Points on a hilly landscape, in no order, each with its height.
A ball rolls from a point to the lowest of its 6 nearest points, and stops where none of them is lower. Distance is the straight distance between rows; heights are no part of it.
z719 h=356: [-31  -1  -1  -5  27  -5 -13 -15 -19  -1   2 -52  -9   4   6  23 -26  20
   3   6  12 -34 -24 -12  12   5]
z15 h=298: [-10  -9  -8  -7  11  15  -4 -25   5  10  22  -3   5  -1   0   2 -10   5
   3  -6   7 -10 -25 -28  18   2]
z251 h=475: [-16  -5  12  -5  22 -11  -6  -2 -14  -4  -7 -28  -3  -2   7  17 -13   6
   0   4   4 -24  -6 -12   6   2]
z241 h=197: [ -4   6 -29   5   3  35 -23 -60   5   4  42  11  19  -7   1  -2  -4  21
  -8 -22  31  -1 -40 -40  20  -8]
z648 h=648: [  9  -1 -17   5  -4   5  -1  -5  11   1  12  21   3  -9  -1  -6   8   6
  -1  -9   4  11  -2  -2  -1   1]
z150 h=147: [ -5  -4  23  -6  -2 -21   3  28  -9   1 -15 -21  -5  -3   4   7   4  -5
   2  11 -10  -5  15  12 -13  -3]
z669 h=324: [ -9  -4   5  -4  15  -9  -1  -5  -8   3  -7 -19   0  -5   6  12  -5   8
   8   5  11 -22  -5  -9   3  -2]
z739 h=835: [ -3 -10 -18  -3  13  22 -10 -45   5   4  32  -3  11  -7   0   7 -11   6
   1  -8  20  -4 -32 -41  18  -6]
z592 h=415: [ -9  -4 -10  -2  13  10  -1 -20   0  10  14  -4   4  -1  -2  -6 -11   5
   0   0   4 -13 -20 -18  11   2]
z201 h=492: [ 17   3 -25   9  -6  39 -16 -51   8   1  27  31  23   2  -7  -9  -2   2
  -9 -21  23  14 -32 -25  26  -1]
z972 h=250: [  4  -9 -21  -1   0  13  -8 -25  13   4  19  12  11  -6  -4  -5  -3   7
   3  -5  12   7 -16 -11   8  -3]
z114 h=575: [-13   7  26  -2  -1 -24  10  47 -17 -16 -20 -37 -15   5   8  20  -4  -9
   1  25 -21 -23  20  24 -23  11]
z544 h=554: [ 13   4  -7   9 -17  -7  10  11  12   1  -7  25   1   1  -9 -17  11  -4
   2 -16  -5  20  16  16  -4   3]
z156 h=503: [ -1   5  27   0  -9 -27  13  39  -6  -2 -21 -12 -13   1   1   3   6  -8
   2  19 -15  -1  21  25 -21  -6]
z838 h=749: [-37  -4  16 -16  22 -22  -6   9 -18 -16  -6 -59 -13   2   8  38 -17   5
   7  21   6 -31   0  -3   2  -1]
z577 h=612: [  9  -2 -16   3  -2  -2  -1   0   6   0   5  19  -1  -9   2  -6   2   1
  -1  -7   2   9   0  -2  -2  -1]
z417 h=341: [-30   1   1  -8  27 -11 -10  -8 -16  -5  -4 -52 -11   6  12  28 -23  16
   2   7   9 -32 -17 -10   8   7]
z460 h=713: [-37  -2  24 -17  17 -26  -5  16 -17 -16  -8 -60 -12   1   7  36 -11   4
   7  19  -2 -26   3   1  -2  -4]
z396 h=789: [ -3  -6 -13   1   2   3  -2  -9   2   6   6   5   2   1   7  -5  -7  -3
   0  -1   5  -3  -7  -4   6   5]
z690 h=439: [ 12   2  -2   1 -11 -12   7  12   9   1 -15  21  -6   0  -5  -9   8  -4
  -2  -9  -2  17  12  10  -3  -3]
z55 h=486: [ 37   5 -22  10 -15  24  -1  -7  16   6   4  43  16  -1  -8 -22  15  -6
  -7  -8  -4  31   6  11   2  -3]
z963 h=507: [-6  0  3 -1 -3 -4  4  5 -2  3 -6 -2 -2  4  9 -3  0 -2 -3 -2  1 -9  8 -1
 -1  9]
z966 h=540: [ -9   5  27   2 -14 -22  12  30  -3  -2 -18  -4 -14  -1   0  -6   8  -8
   0  13 -12   1  24  27 -20  -1]
z769 h=619: [ 39   3 -18  16 -19  19   2  10  21   9   2  52  10   1  -5 -19  29 -12
 -13 -15  -8  37  14  10  -5  -5]
z343 h=700: [-18  -9   3  -5  28 -13 -13 -13 -17  -4   1 -37  -1   1   8  18 -20   9
   5   2   6 -27 -17 -18   8   8]
z705 h=585: [  3   3  13  -3 -12  -9  10  17  -4  -2 -19  11 -10   3   0 -16   5 -12
   3   7 -15  12  20  18  -7   1]
z388 h=485: [ 11   4 -19   4  -8  19  -6 -15  13  -1  21  31  13  -5  -9 -14   8   7
   0 -14  -1  17  -8  -6   6   5]
z96 h=565: [-19 -11 -15 -10  16  15 -12 -37   1   7  15 -33  11  -4  -1  16 -17  16
   6  -4  16 -25 -26 -30  15  -3]
z971 h=624: [-43  -4  22  -6  34 -26  -5  -5 -23  -9  -3 -70 -16   1   9  42 -30   3
   5  24   9 -42 -10 -15  15  -7]
z777 h=388: [ 7 -1 -6 -4 -3 -5  1  8  1  2 -6 17 -8 -2  4 -5  2 -5 -3 -7 -1  7  6 -3
  0  3]
z742 h=457: [-15  -5   6  -5  26 -14  -8  -8 -13  -3  -3 -27   0  -2   7  16 -13   8
   6   1   7 -24 -11 -18   6   2]
z625 h=528: [ -9  -3   0  -1   1 -10   3   4  -4   2  -8 -18  -1   2   4   5  -6   8
  -1   6  13 -18   6  -3   0   1]
z198 h=473: [  0  -9 -13  -3   5   8  -5 -22   8   8  12   6   5  -3  -3  -4  -8   1
   2   2   7   0 -20 -12  10   0]
z369 h=427: [-27  -5   1  -5  27 -10 -15 -17 -14   1   4 -48  -4   6   5  20 -28  13
   4   2   8 -29 -25 -15   9   8]
z275 h=784: [-19 -15  -9  -9  26  -3 -16 -28 -12   5  10 -36  10   0  -3  21 -23   9
  14   2  13 -29 -26 -21  15   5]
z901 h=64: [ 35   6 -11   8 -23  15  11  20  17   8 -11  56   1   4 -10 -28  34 -14
  -7 -18 -13  38  25  13  -6  -7]
z164 h=725: [ 15   9   8   3 -23 -13  12  34  -2  -7 -29  18 -13   2   6 -15  10  -9
   1   5 -24  31  28  29 -28   3]
z328 h=488: [ 4 -7 -8 -5 -2 -1  1  3  0  2 -1 15 -3 -5  8 -5 -1 -7 -2 -3  1  3  3 -5
  1  3]
z31 h=638: [-32   3  22 -19  17 -20  -3  13 -17 -14  -7 -52 -10   1   3  27 -12  11
   3  14  -1 -24   4   2  -1   1]
z609 h=527: [-13  -1  26 -11   8 -19   3  22 -16  -6 -21 -36  -6   8   2  15 -11  -8
   3  19 -11 -14   6  11  -6   6]
z647 h=456: [-10   2  26 -11   7 -21   2  28 -15  -7 -17 -33  -7   7   3  11 -10  -9
   3  19 -17 -12  10  15 -13   7]
z332 h=562: [-12  -3  14  -9  19 -18  -2   2 -15  -3 -12 -30  -7   2   1  16 -11   2
   2   8   6 -22  -5  -6   4  -2]
z837 h=543: [-12 -10 -11  -8  18  12  -9 -25   1   6  20 -25  10  -6  -2   8 -10  14
   5  -1  13 -21 -20 -24   8   1]
z926 h=813: [ -4 -11 -18   0  13  25 -15 -47   7   6  30 -10  15  -1   2   9 -17   7
  -1 -11  21 -11 -34 -45  17  -6]
z888 h=349: [-41  -3   5 -11  29 -12 -13 -12 -22  -9  -1 -60 -15  -1   8  37 -27  17
   7  20  14 -38 -12 -12  14  -5]
z88 h=697: [-14 -13  -7  -7  23  -4 -13 -22  -8   4   9 -28   8  -5   2  13 -12  14
  13   4   9 -22 -19 -22   5   0]
z106 h=380: [-10  -3  -2   3   6   1   3  -4  -4   4  -3  -7  -1   2   4  -3  -7   4
  -3   4   9 -17  -6  -6   6   5]
z270 h=579: [ 11   4 -23   6  -7  37  -7 -46  11   0  31  25  20   4  -5  -9  -3   4
  -8 -19  19  13 -28 -19  24   0]
z970 h=345: [ 11  -1 -19   0 -11  29  -8 -34  11  -1  28  20  20  -2  -7 -12   3   3
  -4 -17  12  16 -19 -12  13   6]
z514 h=670: [ -1   3 -21   0  -2  31  -8 -45  14   1  33  16  13  -4  -4  -2  -3  14
  -3 -15  25   4 -31 -27  23  -7]
z797 h=609: [-24   5  25 -12  21 -17   4   9 -15 -11  -8 -44 -11   3   7  20 -12   7
   0   8  -3 -27  -4  -1   2   3]
z857 h=366: [ 41   7 -12  26 -22  21   5  12  26   8   6  65   1   8  -7 -29  36 -16
 -10 -22 -10  37  17  18  -5  -8]
z473 h=424: [ 34   4 -19  21 -18  25  -8 -13  23  10  16  48  19   3 -10 -26  24  -2
 -10 -14  -1  38   1  12   2  -7]
z311 h=335: [  3   1 -20   1  -8  28  -6 -38  15   2  26  16  15  -4 -11  -5  -1  11
  -4 -16  21   7 -22 -15  16  -4]
z323 h=526: [ 14   6 -18   8  -5  14   2  -9  11  -2  15  35  12  -3  -6 -15   7   3
  -1 -14  -5  10  -3  -4   5   5]
z6 h=714: [ 13   4   5   4 -19 -14   8  29  -4  -6 -22  17 -12   3   3 -17   9 -10
   1   4 -20  29  25  24 -21   5]
z602 h=726: [ -8  -1  24 -10   8 -21   3  14 -15  -5 -20 -31  -3   9   4  10  -7  -9
   6  12  -5 -11   8   9  -4   3]
z259 h=157: [ -5   2  26  -3  -3 -26   6  38  -7  -1 -18 -17 -12  -1   4   7   5  -7
   2  19 -13  -2  18  19 -23  -4]
z758 h=659: [ 10  -3 -20   5  -4   6  -5 -10  13   3  19  19   7  -6  -5  -9   6   9
  -2 -10   4   9  -6  -3  -1   1]
z539 h=227: [ 39   3 -17  23 -20  21   0   4  23  11   8  54  10   2  -7 -28  32  -7
 -10 -19  -5  39  10  11  -7  -1]
z243 h=433: [ -9  -4   5  -6  17 -14  -2  -2  -9   0  -9 -19   1  -3   3  14  -6   6
   6   7  12 -20  -2  -3   3  -4]
z384 h=704: [-21  -3   9  -9  25 -16  -7  -2 -18  -8  -1 -38  -8   1  10  21 -17   8
   1   5   4 -26 -13 -13   6   8]
z587 h=329: [-35  -1   0  -9  27  -8 -10 -13 -17  -4  -1 -53 -11  -1   8  26 -26  21
   2  11  13 -35 -23 -10  11  -2]
z505 h=385: [ -3   5  30   1  -3 -27   9  43 -10  -4 -20 -13 -13  -3   4   8   5 -12
   1  23 -14  -5  19  23 -23  -4]
z137 h=228: [-10  -5   5  -4  18 -15  -5  -9 -13  -2  -5 -21   2  -4   5  17  -8   7
   6   8   9 -22  -7 -11   6  -1]
z185 h=746: [  4  -9 -12  -1   4   3  -3  -4   1   4   3   8   1  -3   8  -4  -2  -3
   3  -3   3   3  -8  -6   2   2]
z461 h=595: [ -7  -3  24  -8   4 -20   2  19 -12  -5 -18 -30  -3   7   8  10  -5  -7
   1  18 -10  -8   8  11 -12   3]
z511 h=211: [-33   0   5 -12  24 -13 -12  -2 -17  -7  -4 -57 -11   3  12  32 -23  18
  -2  12  12 -33 -14  -8   8   3]
z882 h=403: [  3   1   6  -9  -6  -6   6  10  -5  -1  -9  15  -9  -2   8  -8   3 -12
  -2  -3  -2   2  14   6   1   3]
z21 h=371: [-38  -3   3 -11  32  -8 -10 -17 -16   0   2 -53 -13  -1   5  25 -29  23
   5   9  12 -33 -27 -16  17   1]
z247 h=500: [ 18   2   0   9 -27  -5   8  20   8  -1 -12  26   3   2  -8 -22  19  -7
   3 -15 -14  24  27  19 -13   3]
z59 h=538: [-14 -10 -15  -8  11  22  -9 -42   2  10  20 -28  12  -2   3  15 -17  15
   3  -9  21 -24 -34 -33  14   0]
z285 h=478: [-38  -5  12 -12  27 -16 -13  -5 -20 -11  -6 -64 -11   5  11  40 -27   9
   7  20  10 -34  -7 -10   7  -6]
z846 h=672: [ 16   7 -13  11  -9   8   8  -3  15  -1  10  35   4  -5  -8 -13   9   2
   0 -12  -2  10   4   4   4   4]
z718 h=133: [ -4 -11 -12  -6  12  16  -8 -34   8   5  28   4   9  -5  -4   1 -11   3
   1  -7  15  -2 -26 -32  15  -4]
z755 h=599: [ -4   6  27   7  -8 -26  14  45  -3  -2 -22  -9 -16   2   2   1   5 -12
   0  20 -16   2  25  36 -23  -1]
z70 h=519: [-17  -9 -15 -10  14  17  -6 -37   4  11  21 -28   8   1  -2  12 -14  17
   4  -7  15 -23 -33 -31  14  -2]
z491 h=402: [  3  -6 -20   0  -4  12  -7 -20  17   4  21  17  16  -3  -5  -9   0  10
   2  -9   9  10 -17  -8   6  -1]
z685 h=232: [-13  -7   0  -7  18  -6  -6  -8  -8   8   0 -19   2  -8   4  12  -5  15
   4   7  11 -25 -11 -14   7  -3]
z97 h=581: [ -7 -12 -12  -4  16  18 -10 -43   9   8  26 -19  11   2   0   8 -15   7
  -1 -13  18 -18 -34 -37  17  -2]
z750 h=504: [ 36   8 -16  26 -22  28   3   6  22   5  11  72   6   4 -12 -32  37 -12
  -9 -19 -11  42  16  14  -4  -5]
z726 h=169: [-11   0  25 -10  12 -16   3   9 -12  -7 -18 -31  -8   8   4  15 -10  -5
   3  11  -5 -18  -1   5   4   3]
z72 h=589: [-1 -6 -6  1  2  0  2  2  2  5 -1  4  0  2 12 -6 -4 -6 -3 -1  2 -3  4 -5
  3  9]
z735 h=699: [-18 -14 -12  -8  23   4 -14 -28  -9   5  11 -31   8  -5  -2  18 -20  13
  15   0  11 -26 -21 -23   8   1]
z379 h=212: [-14  -4  -4  -3  11  -3  -1  -7  -5  10   4 -11   3  -7   0   4  -5  14
   3   3  10 -23 -14 -11   5  -4]
z86 h=67: [ 32   2 -19  12 -18  15   4  10  12   3  -6  44   9   3  -3 -18  22 -13
  -4 -12 -17  27  21  11  -3   4]
z478 h=539: [  6   4   4  -6  -9 -10   8  16  -2   0 -17  19  -8   1   1 -13   2  -9
   1   0 -10  13  15  12  -2  -2]
z640 h=693: [ 12   3 -11   7  -5  -1   4   2  10   0   8  25   1  -8  -3  -9   8   5
  -3  -9   1   9   0  -3   2  -2]
z712 h=617: [ 11   6  13   5 -21 -14  15  40  -6 -11 -25  17 -16   2   6 -11  11 -16
   1  11 -26  25  35  32 -32   4]
z727 h=146: [ 38   3 -22  22 -20  21  -2   2  23   9  10  50  13  -1  -6 -23  25  -9
 -13 -17  -7  38   7  10  -6  -1]
z754 h=287: [ 31   3 -15   6 -23  16   7  15  13   0 -10  46   5   2  -3 -22  26 -13
  -1 -10 -15  34  25  11  -5   2]
z934 h=620: [ 15   4  -2   3 -18 -11   7  15  11  -2 -17  20  -3   6  -5 -16   8  -7
   4 -11  -5  24  22  18 -10   2]
z235 h=631: [-20   1  17 -11  22 -16  -1  -1 -16  -7  -8 -38  -7   3   6  20 -14   6
   2   5   0 -28  -5  -9   6   4]
z303 h=416: [-33   1  11 -13  21 -15  -7   3 -18 -13  -5 -55 -12   3  10  32 -18  14
   1  10   7 -31  -8  -9   3   3]
z130 h=544: [-18   4  22 -11  19 -16   1   8 -13  -7 -11 -34  -8   6   2  15 -13  -1
   1  10  -3 -25  -1   0   3   2]
z495 h=72: [ -2   8  32   0   1 -26  15  49 -18 -12 -27 -19 -17  -2   5  14  -1 -15
  -1  23 -23 -12  23  24 -21   3]
z771 h=359: [ -2   1 -25   5   2  34 -17 -53   8   3  35  14  14  -8  -3   1  -3  19
 -11 -17  29  -2 -35 -38  20 -11]
z877 h=576: [ -7  -4  -5  -1   8   6   0 -12  -3   8   6   0  -1   1   6  -6 -11   1
  -1   3   6 -10  -8  -6   7   6]
z667 h=614: [ -3  -6 -24   2  10  26 -17 -53   6   3  33   3  16 -10   2   7  -9   8
   1 -10  28  -5 -33 -40  19 -11]
z406 h=493: [  7   7  17   9 -23 -15  13  41  -3 -12 -24  10 -17   4   5  -7   7 -14
   2  17 -26  13  36  31 -28  12]
z257 h=312: [  3  -8 -13  -6   4   9  -5 -25   5   6  14   7   5  -3  -2  -6 -10   1
   6  -3  13   4 -21 -13  11  -5]
z935 h=773: [ 17   8 -14  13 -13  11   8   0  11  -2   3  37   5   0  -7 -14  11  -5
   0 -10  -5  12  11   8   2   6]
z706 h=479: [ 39   5 -16  23 -20  20  -1   8  24   7   5  57   6   0  -6 -26  32 -11
 -11 -20  -8  36  15  11  -3  -5]
z916 h=536: [ -7  -3   3  -4  -4  -8   5  10   0   2  -9 -14  -1   5  10  -1   1   1
  -1  -4   5  -9  10   1  -1   7]
z433 h=810: [ -8  -5  16  -8   6 -18   0   8 -10   0 -16 -25  -2   3   2  11  -7  -2
   0  10   2 -10   7   3  -3  -1]
z586 h=480: [ 20   7 -18   7  -4  26   0 -19   8   6  14  41  16  -4  -9 -19  12  -3
  -6  -7  -7  23  -8  -1  11   1]
z557 h=419: [  5  -9 -21   0  -1   8  -6 -23  11   5  20  11   9  -4  -4  -5  -3   5
   3  -3  12   9 -15  -7   5  -2]
z920 h=382: [  4  12 -26   6   2  35 -15 -54   9   3  37  24  19  -5  -7 -10  -3  16
  -9 -21  24   4 -37 -37  26  -5]
z938 h=696: [ -9  -4  13  -7   6 -16   1   4  -4   2 -17 -23  -2   2   4   9  -5   1
   6   7   9 -14   5   5   0  -1]
z512 h=532: [  0   6  31  -3  -7 -29  23  63 -14  -8 -38 -20 -23   4   0  10  -2 -24
   1  22 -20  -6  37  37 -22   0]
z105 h=596: [  7   4  14   5 -18 -13  10  33  -6 -12 -27  16 -14   5   5 -12   7 -14
   2  13 -24  20  33  31 -27   6]
z320 h=811: [  3  -1 -20  -3   3  25  -9 -44  12   4  29  17  10  -7  -3   1  -4  11
  -3 -12  27  -2 -27 -30  17 -10]
z731 h=848: [  0  -9 -15  -4   6  20 -14 -41   8   4  27  10  14  -9  -3   7  -9   6
   0 -10  22   0 -25 -32  18 -11]
z362 h=483: [ -2   8  28   1  -4 -30  13  47 -11  -3 -27 -12 -16  -1   2   9   4 -15
   1  25 -20  -4  24  30 -23  -5]
z611 h=688: [ 27   0 -17  -1  -8  30 -11 -31  13   4  23  39  23  -6  -8 -17  16   2
  -9 -22   9  32 -15 -15  14  -2]
z931 h=489: [ -3   3   8  -7  -7  -5   8  12  -5  -3  -8  10 -10   2   6  -7   4  -7
   0   0  -6   1  15   8  -2   4]
z644 h=476: [ 20   3 -19   3 -10  27  -4 -25   9   0  20  35  15  -3 -10 -17   9   3
  -7 -14  -6  20  -8  -9  11   1]
z696 h=788: [ 11   4   4  -4 -17 -11   8  18   0  -1 -19  17  -6   4  -2 -15   5 -10
   2  -2 -12  22  19  20  -7   0]
z419 h=159: [ -1  -6 -17  -2  -4  17  -6 -32  13   6  21  12  13  -4  -7  -4  -4   6
   1  -9  15   7 -19 -16  11  -7]
z968 h=628: [-30   3  26 -15  15 -24   6  23 -17 -16 -12 -51 -13  -1  -4  26 -14   6
   6  20  -7 -24   4  11  -5  -1]
z762 h=358: [-10 -10  -7  -7  10  15  -4 -23   1  11  20 -13   3  -2   0   1  -9   8
   4  -6   9 -12 -26 -23  12   1]
z294 h=472: [  0   5  20  12 -22 -18  16  40  -4  -9 -23   5 -17   7   4  -2   4 -14
   0  16 -20  10  32  35 -27   7]
z884 h=586: [ 36   2 -21  13 -16  21   1  -1  13   5  -1  48  13  -1  -6 -20  21 -11
  -7 -12  -9  33   7  10  -4  -1]
z694 h=556: [ -7  -2  13  -3  -8 -14   5  16  -5   2  -7 -11  -6   5   6  -1   6   1
  -2  -3   0  -6  15   5  -9   6]
z265 h=325: [ 40   5 -15  13 -20  18   8  14  18   8  -2  52   4   4  -5 -23  31  -7
 -10 -16 -12  37  19  10  -7  -2]
z563 h=432: [ 11   0 -16   2  -6  30  -5 -27  12  -1  27  25  18  -1  -8 -13   4   2
  -4 -16   2  17 -14 -13   9   6]
z704 h=377: [ 28   3 -13  11 -23  11  10  13  11  -1  -9  39   8   7  -6 -18  19 -13
  -2 -14 -13  25  27  11  -3   5]
z3 h=297: [  2  -6 -15  -5   4  20  -7 -38  14   6  26  12   8  -6  -7   1  -5   9
   3  -7  18   3 -24 -21  16 -12]
z554 h=876: [  9  -6 -19   2  -1   5  -8 -12   9   2  10  12   6  -6   2  -8  -5   2
  -1  -2   6   7  -6  -8   0  -2]
z108 h=181: [  3   5  26  11 -15 -26  17  56  -5  -6 -31 -11 -22   3   1   5   6 -21
   1  19 -16   4  32  43 -30   3]
z238 h=375: [ -1   6  27  -3   2 -23  10  43 -17  -6 -23 -19 -14  -1   5  14  -2 -11
  -1  23 -23  -7  20  22 -21  -1]
z885 h=332: [ -1   5  25  17 -21 -22  19  46  -5  -9 -25   3 -19   4   5  -3  11 -15
   2  14 -16   7  35  35 -35   4]
z337 h=687: [-33  -1  24 -19  16 -25  -2  21 -16 -12  -8 -51 -17  -5   7  34 -10   6
   7  20  -4 -29   4   6  -2  -3]
z348 h=571: [-21   7  26 -10  14 -18   5  13 -15  -8 -15 -37 -10   6   2  16 -14  -3
   5  12  -5 -23   1   6  -1   4]
z761 h=542: [ 39   7 -15  27 -26  30   2   3  23   3   8  79   7   3 -11 -31  35 -16
  -8 -19 -11  40  19  20  -6  -9]
z226 h=378: [  6   6  32   1  -7 -27  19  58 -13  -5 -33 -16 -22   3   3  13   1 -21
   2  24 -19  -4  29  35 -24   0]
z581 h=615: [  1   5  15   1 -18 -11  11  28  -4  -5 -22  11 -13   4   4 -12   5 -12
   1  12 -21  17  27  27 -19   5]
z340 h=246: [ 27   4  -5   8 -23  12  14  19   9  -2 -15  41   4   2  -6 -23  29 -14
  -1 -14 -21  29  35  12  -6   0]
z458 h=210: [  2  -5 -19   3  -8  21  -6 -31  14   3  26  17  13  -2 -10  -6  -1   7
  -2 -12  15  10 -18  -8   9   0]
z454 h=347: [ -8   1  23   0  -7 -26   6  30  -9  -1 -13 -10 -13  -4   3   0   8  -1
   5  13 -10  -2  18  16 -19  -2]
z923 h=369: [ -5   3  27  -8   2 -24   1  33 -14  -6 -18 -26 -11   2   8  11  -1 -11
   2  20 -19  -7  14  16 -19   3]
z652 h=206: [ 37   6 -11  20 -21  17   9  18  22  10  -1  57   0   5  -9 -28  32 -14
  -9 -19 -11  39  23  13  -7  -9]
z856 h=131: [-15  -5  -5  -4  14   1  -3 -10  -6   9   3 -16   3  -7   2   4  -4  15
   6   2   9 -23 -15 -19   7   0]
z215 h=535: [ -4   0  16  -4 -10 -10   8  15  -4  -1 -14  10 -12   2   4 -10   5  -9
   1   1 -11   2  16  11  -5   4]
z4 h=50: [ -5   7  22   6 -16 -23  15  37  -3  -3 -20  -1 -17   4   0  -6   5 -10
   1  19 -16   0  26  32 -24   1]
z582 h=623: [-27   7  26 -14  13 -18   7  18 -16 -13 -10 -44 -12   5   1  19 -10   6
   1  13  -6 -25   3   9  -1   2]
z908 h=499: [ -6   3  18  -2 -12 -11  12  21  -7  -2 -12   7 -13   5   2 -11   8  -6
   1   6 -11   3  20  18 -10   3]
z654 h=611: [ -4  -5 -22  -1   8  26 -14 -50  12   2  32  10  14  -9  -2   6  -6  17
  -3 -15  31   0 -31 -36  19 -13]
z283 h=449: [-10   2  23  -4 -10 -16   7  23  -5   0 -11  -4 -11   3   3  -5  11  -3
   1   7 -11  -3  23  13 -11   2]
z453 h=428: [  6   7 -22   8   0  38 -12 -52  10   4  30  25  19  -2  -5  -8  -3  14
  -8 -23  25   8 -35 -30  25  -3]
z623 h=226: [ -3 -10 -13  -4   9  13  -7 -27   6   7  22   4   7  -6  -4  -3 -11   3
   3   0  10  -3 -28 -19  13  -6]
z416 h=675: [ -8  -5  17  -5  -4 -19   3  17  -6   2 -11 -21  -3   2   6  10   0   0
   1   7   2  -6  11   9 -13   2]
z575 h=510: [ 15   7 -11  13 -17   3   8   8  12  -2  -6  29   7   4  -6 -18  11 -10
  -1 -15  -8  16  19  13  -2   6]
z693 h=391: [ 33   3 -19  12 -13  26  -4 -15  17  12  10  44  19  -3 -12 -21  16  -3
  -6  -9  -7  31  -5   6   8  -5]
z553 h=421: [ 33   6 -22  16 -17  24  -6 -10  19  12   6  45  16   0  -8 -26  19  -4
 -12 -15  -1  35   4  11   1  -5]
z57 h=477: [  6   5  30   1 -14 -25  21  65 -12  -7 -38 -19 -27   3   2  11   1 -25
   0  23 -20   1  37  41 -27  -1]
z631 h=546: [ 32   4 -16  11 -11  29  -8 -28  16  10  19  45  23  -7 -13 -20  22   2
 -10 -19   7  35 -13  -5  12  -9]
z628 h=637: [-11   0  20 -10  16 -16   3   5 -12  -5 -14 -27  -3   5   5  14 -11  -4
   3   9   0 -16  -1  -2   4   1]
z474 h=406: [ -8 -10  -9  -8  15  20  -8 -32   3   9  26 -15  10   0   3   7  -9   8
   2  -8  15 -13 -31 -34  14   1]
z29 h=482: [ 14   5  -9   4  -9  -8   4   4   9   1  -6  26  -6  -2  -7  -8   6  -2
  -2 -14  -3  10   8   6   0  -2]
z200 h=139: [ 9  2 -2 -5 -6 -4 10  9  1  0 -9 21 -7 -5  2 -9  0 -9 -1 -7 -3  8  9  3
  1 -3]
z262 h=370: [ -4  -1  28  -5  -1 -25   3  30  -8  -3 -17 -23  -5  -5   4   5   2  -5
  -1  13 -13  -2  15  13 -19  -4]
z993 h=558: [-16   7  27  -4   5 -23   6  40 -17 -14 -18 -40  -9   5   5  17  -9  -5
  -1  26 -17 -22  15  22 -17  11]
z286 h=591: [ -3  10  21   4 -15 -17  12  29  -3  -4 -16   5 -14   6   2  -9   8  -7
   3  13 -16   6  25  30 -20   3]
z121 h=534: [-26   7  27 -11   8 -22   6  30 -15 -10 -15 -43 -10   6   2  18  -9   3
   4  22 -12 -21   9  20 -10   6]
z81 h=580: [ 16   6   2   8 -23 -11   7  27   6  -5 -21  21  -5   3  -4 -22  16  -6
   3  -8 -18  30  27  23 -20   0]
z158 h=276: [-16  -1  -8  -4  13   8  -1 -14  -3  11   8 -11   5  -5  -1   2  -3  12
   3   2   8 -20 -19 -17  10   3]
z826 h=202: [ -2  -7 -14  -7   2  14  -5 -32   9   9  19  10  10  -4  -9  -3  -7   3
   4  -4  17   3 -22 -18  16 -10]
z701 h=758: [ 25   5 -19  12 -14  16   5  -3  13   4   1  39   9   3  -4 -18  12  -9
  -3  -9  -7  17  14  11   3   3]
z978 h=806: [ 21   3 -19   4  -8  34 -12 -41  14   1  27  30  22   1  -8 -10   5   1
  -7 -21  13  22 -24 -22  19   3]
z791 h=400: [ 19   6   5  18 -27  -4  14  28   4  -3 -14  33   0   6 -10 -26  26  -7
   4 -10 -24  27  34  20 -18   2]
z558 h=442: [-31  -4   1  -7  32  -9 -12 -21 -17   3   3 -51  -5   1   1  19 -26  18
   5   4  11 -31 -30 -17  17   6]
z642 h=130: [ 33   7 -21  14 -13  25  -6 -17  18  11  17  46  21  -4 -13 -22  21   0
 -11 -14   3  33  -7   1   5  -7]

Call two points neighbours if one is among the 6 nearest of the other. Go from one point of each pair to the other, from neighbour to neighbour, staying as low as possible. Name the highest point that can't be avoided.
z642 and z200 | z963
z150 and z200 | z908
z511 and z4 | z31
z718 and z642 | z586
z108 and z495 | z226
z137 and z718 | z762
z901 and z642 | z553
z86 and z727 | z340
z137 and z726 | z609
z727 and z901 | z539
z419 and z718 | z826
z150 and z495 | z923
z108 and z4 | z885

For each start below, name the point where the ball stops.
z97 | z718
z59 | z718
z6 | z901
z121 | z150
z275 | z511
z916 | z856
z837 | z718
z735 | z718
